Each scene shows the same named points in several views. A view is turned or mirrored, and shifted as a whole, has a little noise and may leave points out.
In the rows, 128 means zero.

Scene 1
View 1
j_293: [128 116 130 128 157 131 122  93  87]
j_248: [176 150 126  68 120 132  81  40 156]
j_481: [146 143 122  99 126 135 122  98 121]
j_545: [117 109 128 158 164 133 147 132  60]
j_625: [144 130 124 143 148 132 135 126  87]
j_589: [142 145 121  74 120 137 107  68 137]
j_19: [177 136 127 128 142 130 103  91 110]
j_905: [145 151 120  81 117 137 118  88 135]
j_159: [134 119 128 113 147 134 115  79  99]
j_155: [135 145 121 116 133 141 141 124 106]
j_568: [125  95 136 174 179 126 137 117  44]
j_457: [174 153 118 114 125 135 120 115 125]
j_809: [164 153 122  66 114 133  95  56 150]
j_149: [119 115 129 147 158 134 145 128  66]
j_82: [155 142 124 100 127 134 111  86 124]
View 2
j_248: [ 60 172 218  66 114 158 136  76 140]
j_19: [ 99 144 159  85  98 130 114  67 117]
j_481: [102 123 166  79 121 147 108  97 139]
j_293: [ 81 122 134  68 104 157  86 101 107]
j_82: [ 93 135 177  78 119 146 113  89 141]
j_545: [101  93  87  73  99 149  68 108  93]
j_159: [ 74 128 151  69 106 160 101 100 114]
j_149: [ 97  95  97  76 102 148  75 105  98]
j_625: [111 111 117  84 103 137  88  95 111]
j_809: [ 83 153 219  74 128 155 133  90 160]
j_155: [118 103 139  83 124 142  94 104 137]
j_905: [ 99 128 190  78 131 151 117  98 157]
View 3
j_155: [118 127 138 127 105  91 137  80 138]
j_19: [120 164 104 114 128  79 127 105 113]
j_809: [ 63 137 101 144 132 119 133 148 102]
j_149: [159 152 145 116  83  54 157  68 146]
j_457: [100 137 118 117 131 104 113  84 120]
j_905: [ 84 127 120 142 117 113 134 116 117]
j_82: [ 98 144 114 133 118  99 134 115 117]
j_248: [ 61 150  90 142 140 116 130 155  92]
j_568: [182 180 137 104  83  28 161  74 143]
j_625: [144 148 132 113 105  70 138  71 138]
j_293: [136 159 126 125  91  65 159 105 131]
j_481: [103 137 122 132 114  99 136 102 121]
j_589: [ 79 133 114 146 116 110 140 136 111]
j_159: [123 159 120 129  99  74 155 119 122]
View 4
j_293: [157 146 127 114  87 135  88 115 131]
j_149: [155 141 132 120 132 122  59 118 132]
j_82: [169 153 149  91  71 127 135  92 116]
j_545: [152 140 122 128 135 122  51 121 131]
j_625: [153 145 120 120 130 118  74 115 128]
j_809: [173 159 164  79  29 138 166  84 112]
j_481: [171 151 156  93  82 128 125  93 116]
j_905: [175 150 178  80  43 146 141  88 115]
j_155: [170 146 161  97 118 126 102  94 112]
j_568: [137 142  93 137 130 119  50 136 142]
j_19: [159 162 119 104  87 112 138  98 116]
j_457: [170 158 152  90 102 113 145  87 104]
j_159: [155 149 132 108  69 141 101 110 131]
j_248: [169 168 148  79  17 138 179  85 111]
j_589: [172 155 166  81  46 146 143  91 116]
View 5
j_905: [112 139 171 130 133 133 123 131 111]
j_457: [ 97 121 136 113 129 113 122 129  94]
j_159: [154 116 133 135 107 135 148 132 119]
j_19: [122  91 135 125 110 110 142 131 105]
j_248: [ 99  95 222 142 127 125 133 131 121]
j_82: [120 122 156 130 124 126 130 132 109]
j_481: [123 130 148 125 127 129 127 134 107]
j_545: [180 133  57 121 100 134 150 135 109]
j_589: [118 128 189 136 129 137 128 134 117]
j_568: [193 109  49 124  88 127 166 130 113]
j_625: [143 124  86 117 110 124 140 134  99]
j_149: [168 138  69 117 104 132 145 132 108]
j_809: [103 115 212 135 132 129 125 130 119]
j_293: [163 120 113 130 106 135 149 134 117]
View 6
j_248: [131  87  88  91 129 215 215  93 110]
j_82: [135 107 113 105 129 160 180 116 112]
j_905: [135 108  91 101 125 169 171 115 123]
j_19: [131 108 145 112 134 153 196 123  99]
j_149: [137 109 158 105 146  73 145 126 104]
j_293: [136  96 143  93 143 106 165 109  99]
j_545: [136 108 167 103 147  62 142 126  99]
j_589: [134  97  84  90 128 176 183 104 117]
j_155: [140 124 124 112 128 123 145 131 123]
j_809: [133  91  61  89 122 214 193  94 121]
j_457: [137 128 127 121 124 165 175 136 119]
j_568: [132 100 189 100 156  53 159 121  84]

In a view up to two points have been moved. Name them for each view, in the order of its rows, or write none.
view 1 | none
view 2 | j_248
view 3 | none
view 4 | j_625, j_905
view 5 | none
view 6 | j_809
